Each row is a point on a landscape with many peaks, with its height.
A climber steps from a point to the highest of its 2 nearest points, and stops where none of them is higher. Distance is the straight distance between rows; heights are no part of it.
Z856: -41	-20	-85	18	-19	38	-4	-28	-55	15	-24	3	48	61	-33	-3	20	16	12	17	-53	-41	-26	-3	-7	30	-37	8	30	-20	-14	51  (h 7.99)
Z764: 20	2	24	33	15	9	-9	-46	20	46	13	14	-20	32	18	-30	1	-24	-55	2	-7	-21	15	-18	13	-111	12	-13	24	-21	5	-62  (h 0.78)
Z106: -20	-11	14	24	50	16	-10	-48	11	40	15	14	-7	18	-33	-7	38	74	-28	1	-25	-38	-34	-66	-35	-34	16	-40	-36	9	-37	-34  (h 2.33)
Z249: 24	38	50	14	2	26	-35	3	-19	10	19	17	-41	-11	-4	-38	-20	-2	13	-31	4	25	-25	12	27	-67	-3	-4	20	-16	10	-62  (h 1.16)
Z817: -14	17	17	3	51	-5	15	4	-12	30	19	-2	-49	-27	-7	23	0	37	-42	-20	7	0	-7	-9	-5	-32	-2	-37	10	-7	-46	3  (h 4.70)
Z217: -10	61	2	-7	29	-12	5	46	-1	0	5	-15	-51	-20	-3	-29	-31	-31	18	-32	37	-14	36	13	18	28	-38	26	75	-5	-31	17  (h 6.07)
Z838: -11	8	-35	22	48	7	-21	-59	-25	16	-7	44	30	34	-63	5	48	43	-19	32	-40	-43	-23	-71	-15	-13	-5	-15	-29	-14	-46	-14  (h 3.18)
Z431: 7	21	-32	24	54	0	-46	-64	-10	1	28	25	45	45	-49	24	55	24	-33	48	-31	-40	-28	-51	-10	28	5	-45	-33	-11	-33	-2  (h 3.98)
Z775: 10	-33	68	-52	-16	-19	16	57	6	-29	9	-34	-20	6	41	-52	-31	6	0	-25	23	0	-20	11	-1	23	-4	20	11	7	2	-50  (h 5.93)
Z15: -34	0	-8	-32	11	29	56	39	-29	3	19	-25	1	13	-32	-23	-17	23	34	-23	31	-22	-22	17	-32	70	-25	27	30	15	-35	38  (h 7.70)
Z801: 13	23	58	27	-10	13	2	-7	-20	51	36	-11	-46	-9	-26	-25	1	79	7	-51	21	18	-24	-26	-20	-39	-12	-14	-31	23	-27	-14  (h 1.56)
Z319: -73	-4	-49	-3	-16	31	-18	-46	-16	-18	-22	30	-67	8	-32	17	-13	56	-11	29	-7	-33	-1	-1	22	-53	-21	4	27	2	-33	-35  (h 2.30)
Z149: 28	75	49	36	9	-6	43	0	-42	17	34	-36	-40	-13	-10	31	-28	22	-9	11	28	14	41	4	-5	-29	-27	-11	16	40	-35	10  (h 6.89)
Z759: 41	6	38	-14	-27	-16	31	-7	41	-8	-33	28	40	23	27	-19	-22	-72	4	23	8	1	22	6	-23	2	32	49	-15	53	36	-60  (h 3.32)
Z198: 2	39	3	19	15	53	2	-12	-19	-9	-7	38	-41	-1	34	23	-35	-31	-30	8	-5	-24	23	21	54	-97	15	3	34	-18	21	-79  (h 0.87)
Z263: -22	15	-34	-11	-26	37	54	39	-5	-13	13	-10	49	42	-31	-34	-5	12	33	-36	-19	-29	-25	6	-64	67	-22	28	19	54	-27	35  (h 6.03)
Z572: 25	9	48	3	-21	21	2	5	-6	16	-4	13	-27	-15	-21	-49	-10	29	12	-39	-7	22	-30	-3	-12	-21	0	22	-13	4	4	-57  (h 1.33)
Z551: 3	-16	8	-15	-2	-50	10	-10	43	-31	-33	-17	46	8	23	29	-9	-45	-15	52	7	-11	16	17	-10	62	33	19	-19	55	8	-1  (h 3.28)
Z423: 1	-11	-36	6	17	3	-43	-17	-39	-4	-34	45	-53	-19	-42	12	15	-2	6	18	-25	-15	12	-17	21	-30	-7	7	4	-95	23	-8  (h 3.27)
Z870: 9	-59	49	-44	28	-25	-6	39	11	-10	2	-27	-3	-32	57	-22	10	-31	-5	-1	53	18	-6	-4	17	-7	-7	-39	-7	-60	21	34  (h 3.68)
Z532: 26	57	61	-2	24	-24	-9	39	-19	-24	-2	0	-29	-28	12	-37	-27	-50	37	-37	44	15	3	11	33	-8	-34	18	52	-21	7	-19  (h 5.56)
Z611: 15	36	10	1	-56	-28	24	9	13	9	23	-26	20	18	-17	-18	-34	-8	20	-8	1	23	22	27	-43	52	-14	28	9	81	-24	21  (h 5.90)
Z923: 27	-29	-6	-16	-24	-29	23	-9	42	20	-20	19	61	-2	22	-23	23	-2	-15	-31	-9	26	-29	-29	-9	9	11	6	-49	1	17	-15  (h 3.25)
Z920: -14	0	4	-36	-14	-8	29	39	-10	-22	2	-18	24	-23	-12	-35	-13	15	54	-41	54	22	-6	5	8	69	-23	30	18	4	1	55  (h 6.36)
Z274: -4	1	17	-5	13	38	23	37	5	-27	-18	4	-59	-13	68	25	-12	-38	-37	3	1	-44	38	16	41	-56	22	-5	49	-7	7	-47  (h 0.70)
Z734: -8	-80	-34	-30	50	13	-12	-1	23	17	-35	-21	-1	30	14	8	14	-17	-49	18	-5	-64	-10	-7	8	6	8	-18	5	-55	3	-3  (h 2.42)
Z729: 9	-17	-26	8	-21	-42	4	-9	54	-10	-39	25	61	-29	16	34	-10	-20	-5	19	-5	18	6	11	23	37	49	44	-34	35	32	9  (h 3.56)
Z910: 20	-79	19	-38	5	24	-20	25	36	-33	-47	-16	2	-13	6	-16	13	-52	15	2	26	-12	34	9	23	-11	27	14	-15	-57	58	0  (h 4.05)
Z290: 9	-43	3	-37	28	-39	9	18	34	-21	-51	-24	15	-2	36	18	-4	-63	-16	18	29	-3	35	22	-3	50	27	21	-3	9	31	15  (h 3.11)
Z971: 17	-49	41	-22	16	8	-23	28	30	-39	-35	1	8	-35	30	-12	24	-85	41	11	55	15	54	19	22	-23	34	19	-11	-39	70	17  (h 4.39)
Z476: 17	30	-32	16	48	-5	-1	-15	24	-24	-39	4	-21	-8	-56	22	1	-41	-15	12	-22	-46	40	2	-7	11	15	23	33	-10	-15	0  (h 3.97)
Z974: -26	-22	-18	-30	-15	-53	-41	19	13	-9	2	8	16	-54	22	9	-3	-14	34	-13	25	60	-23	22	31	76	-5	-18	-3	-24	24	55  (h 2.91)
Z307: 6	1	40	-26	8	0	62	15	-48	-55	3	-59	-42	-27	12	44	-21	23	16	38	57	2	25	29	-11	35	-6	12	-22	10	-11	15  (h 0.27)
Z700: -24	5	-64	-2	-64	-17	-29	5	8	40	24	11	61	-1	17	-8	9	25	37	-44	-1	74	-37	8	10	45	-16	-4	-5	26	21	82  (h 3.29)
Z926: 34	59	34	52	21	8	28	-8	-17	-25	8	-18	-41	-26	-21	59	-2	-24	-7	30	-12	15	53	32	-12	-17	7	-18	-1	14	-11	-12  (h 6.11)
Z383: -15	16	16	30	11	9	-12	-38	-9	43	19	4	-13	9	-33	-5	30	76	7	-19	-37	0	-30	-36	-37	-22	-1	-23	-41	24	-37	-20  (h 1.89)
Z834: 31	-25	31	-22	13	-27	37	2	24	27	-8	-15	25	-7	18	-29	3	-6	-32	-30	29	21	-14	-21	-30	9	9	-7	-28	7	2	-3  (h 3.71)
Z786: 16	66	27	21	21	39	-6	-1	-12	20	14	21	-41	1	20	0	-32	-20	-17	-31	0	16	6	25	41	-78	14	1	46	6	-2	-73  (h 1.01)
Z37: -25	4	-78	4	-88	-6	-21	5	-6	18	7	12	77	28	13	-18	14	24	44	-41	-36	44	-20	11	-10	8	-20	16	12	11	49	84  (h 4.03)
Z602: -3	-11	-52	17	-37	-4	-23	-57	-45	28	17	11	57	63	-26	12	53	73	26	18	-57	-6	-36	-49	-13	13	-37	-11	-60	8	-27	-1  (h 1.66)
Z555: -24	35	-2	35	67	-8	0	-21	-1	50	33	8	-39	-14	-2	44	26	27	-42	7	-3	-18	7	-26	-10	-33	0	-59	-3	-8	-43	6  (h 4.14)
Z660: 32	-53	15	-21	-40	-25	-16	-16	17	-16	-29	-9	11	6	32	-28	-15	-42	0	17	3	17	7	18	30	-16	15	16	-3	-43	50	-38  (h 3.67)
Z359: 14	35	-3	25	-53	-5	-10	-25	10	-3	39	-42	25	40	-30	5	-32	15	13	16	-32	5	13	32	-46	33	-2	-17	-1	73	-30	32  (h 5.42)
Z405: -17	-27	32	-4	19	22	36	30	-21	-42	2	-59	-49	-19	36	56	-18	32	-30	9	13	-23	11	28	0	21	11	-37	-10	-9	-17	-21  (h 0.38)
Z774: 27	-19	-24	-8	-36	-17	3	-32	9	30	-10	35	35	-2	-12	-9	29	20	10	-16	-24	35	-27	-20	-3	-7	5	6	-52	-16	17	-20  (h 2.83)
Z40: -80	-1	-50	3	-15	49	-26	-35	-31	28	-1	22	-47	-3	-28	-22	6	71	14	9	-32	-11	-26	0	-7	-46	-23	-14	34	15	-26	20  (h 2.79)
Z829: 24	-19	57	-27	23	-10	-13	64	19	-38	-39	-10	2	-6	60	-34	7	-100	39	4	75	9	49	21	38	-17	3	26	26	-23	55	6  (h 4.71)
Z251: 15	21	-22	32	-34	-8	-17	-42	37	-26	36	34	94	17	-10	40	30	43	3	25	-23	11	-31	-47	-12	36	16	-13	-91	57	-2	-1  (h 6.80)
Z104: 30	-20	35	-7	-30	-25	1	-21	28	-2	-24	-2	32	14	27	-15	-28	-56	4	20	6	24	18	25	5	-12	28	35	-15	9	55	-52  (h 3.48)
Z639: -6	-77	8	-51	39	4	15	38	28	-1	-27	-37	15	19	30	-4	11	-30	-37	-1	20	-42	-11	10	-9	36	20	-7	-2	-25	2	1  (h 2.78)
Z155: -29	-10	-82	3	-29	27	-4	-15	-34	14	-14	4	61	49	-13	-13	28	17	34	-17	-54	-5	-25	16	-20	24	-35	13	36	-14	25	79  (h 5.70)
Z842: -14	-46	18	-43	30	-41	-34	26	2	-19	-4	-16	-7	-42	42	11	11	-17	6	5	44	34	-36	1	21	34	-9	-37	-21	-66	32	41  (h 3.31)
Z705: 9	-45	-14	7	-44	-23	1	-53	-36	10	-16	25	43	44	-18	5	30	72	8	16	-47	9	-25	-51	-14	-13	4	2	-84	-36	4	-29  (h 2.26)
Z218: 17	22	-34	5	29	-6	-19	-15	6	4	-40	15	-38	-16	-43	-8	6	-23	4	-16	-19	-13	24	3	18	0	1	26	30	-46	7	-7  (h 3.66)
Z60: 27	28	-52	12	15	-10	-18	-37	20	-29	-16	-2	34	23	-62	17	9	-25	-14	32	-33	-27	13	-5	-15	50	1	-2	4	4	-27	17  (h 4.48)
Z529: -5	-16	41	-45	-19	-13	12	41	-4	-39	-3	-30	-21	-23	0	-20	-27	8	33	-25	25	29	-14	29	1	49	-2	18	3	6	3	-10  (h 5.55)
Z361: 20	-24	60	-38	13	9	4	72	16	-18	-5	-16	-19	19	55	-51	-12	-80	2	3	43	-16	33	26	30	-26	-2	30	45	-16	23	-31  (h 5.04)
Z378: -34	0	-32	10	-4	46	-17	-9	-48	34	22	17	-9	1	-52	-21	32	42	38	-15	-43	13	-21	1	-22	-2	-10	-23	4	-15	-9	54  (h 3.75)
Z916: -58	22	-65	29	-38	19	-24	-54	-32	-15	-7	38	-75	0	-20	42	-23	29	-12	30	-15	-16	21	-6	24	-81	-31	-11	29	-9	-20	-16  (h 2.07)
Z730: 21	-18	35	-11	36	-20	12	22	-1	23	14	-22	-22	-23	34	-5	4	-9	-38	-8	21	15	3	-5	2	-30	-2	-31	1	-27	-9	-1  (h 4.15)
Z331: -27	-11	-50	-4	-45	-50	-51	2	3	36	22	33	39	-40	16	20	14	8	37	-6	-5	73	-29	4	40	50	22	-3	-28	0	28	53  (h 2.80)
Z416: 14	-35	82	-46	8	-9	15	77	6	-14	13	-17	-14	6	60	-68	-21	-37	-3	-5	48	-14	-6	-5	19	-29	-9	26	31	-4	7	-40  (h 5.40)
Z884: -23	5	-11	14	5	34	1	9	-46	2	28	-7	-36	-29	-46	19	13	21	31	-10	0	21	-2	25	-36	24	-10	-28	4	-20	-6	66  (h 4.69)
Z191: -33	30	-12	21	12	28	-2	23	-28	-4	28	-7	-80	-35	-17	25	-13	24	2	-19	-11	0	18	27	2	-8	-21	-33	33	-6	-24	29  (h 5.54)
Z964: 13	39	-32	19	-28	-14	-15	-38	20	-33	15	-24	38	29	-47	16	-22	-24	4	44	-38	-4	32	24	-31	50	-4	-9	14	38	-11	47  (h 4.96)
Z96: 4	51	-9	60	1	28	5	-3	-23	-20	16	-6	-72	-37	-35	58	-13	-13	11	18	-33	5	43	31	-3	-20	-4	-20	24	-5	-12	2  (h 5.50)
Z42: -13	-23	-6	23	-12	-28	18	20	35	14	-14	39	71	-48	40	39	1	7	-7	23	4	37	-16	-11	21	28	60	34	-57	38	31	21  (h 3.94)
Z201: 4	27	-50	6	-59	32	37	10	21	-23	8	-4	70	49	-28	-20	0	1	32	-25	-39	-19	-15	-3	-50	40	-28	31	7	52	-8	34  (h 4.87)
Z719: -29	-32	3	2	31	42	28	38	-2	-36	-12	-23	-62	-15	70	59	-15	-5	-57	14	7	-60	24	8	27	-28	17	-38	8	-8	-13	-15  (h 0.54)
Z509: 23	27	-23	15	16	-12	-23	-57	29	-30	35	14	94	36	-23	13	43	9	-31	26	-13	-2	-23	-48	-5	57	3	-32	-58	36	-18	11  (h 5.20)
Z68: -47	32	-1	-24	20	15	41	48	-13	5	23	-2	-50	-11	-23	-26	-37	17	3	-25	37	-29	0	4	-7	14	-24	28	63	30	-48	19  (h 6.61)
Z573: 33	8	20	22	1	8	-56	-31	-30	40	29	11	-26	6	31	-20	-6	-12	-19	8	-15	19	-6	-8	41	-98	-6	-22	8	-64	33	-65  (h 0.97)
Z38: 12	2	-1	9	58	-3	5	-15	35	32	-11	23	-24	-3	-8	-13	18	-31	-65	-5	-4	-39	14	-28	1	-87	21	-6	34	-16	-10	-31  (h 0.60)
Z446: -7	-36	-16	36	-51	-19	0	-11	44	10	17	31	79	-19	30	47	12	60	6	17	-21	25	-43	-32	2	18	42	14	-90	42	29	-14  (h 4.86)
Z800: 37	46	45	8	-17	-23	27	14	-11	22	19	-31	-26	4	-1	-3	-42	3	-7	-8	23	14	21	13	-30	5	-16	20	12	59	-29	-21  (h 6.35)

Where does a climber stop that starts at each point below?
Z331: Z856
Z423: Z149
Z774: Z817
Z249: Z251
Z974: Z817
Z602: Z251
Z639: Z251
Z532: Z15
Z307: Z15
Z719: Z251
Z319: Z191
Z359: Z149

Call two points neighbours if one is among the 2 nearest of the other. Go from one point of each pair to the other, from neighbour to neighbour, staying as high as possible. Name the lowest point that can't be avoided.
Z856, Z149: Z378
Z15, Z251: Z551
Z856, Z817: Z331
Z149, Z191: Z96
Z775, Z15: Z529
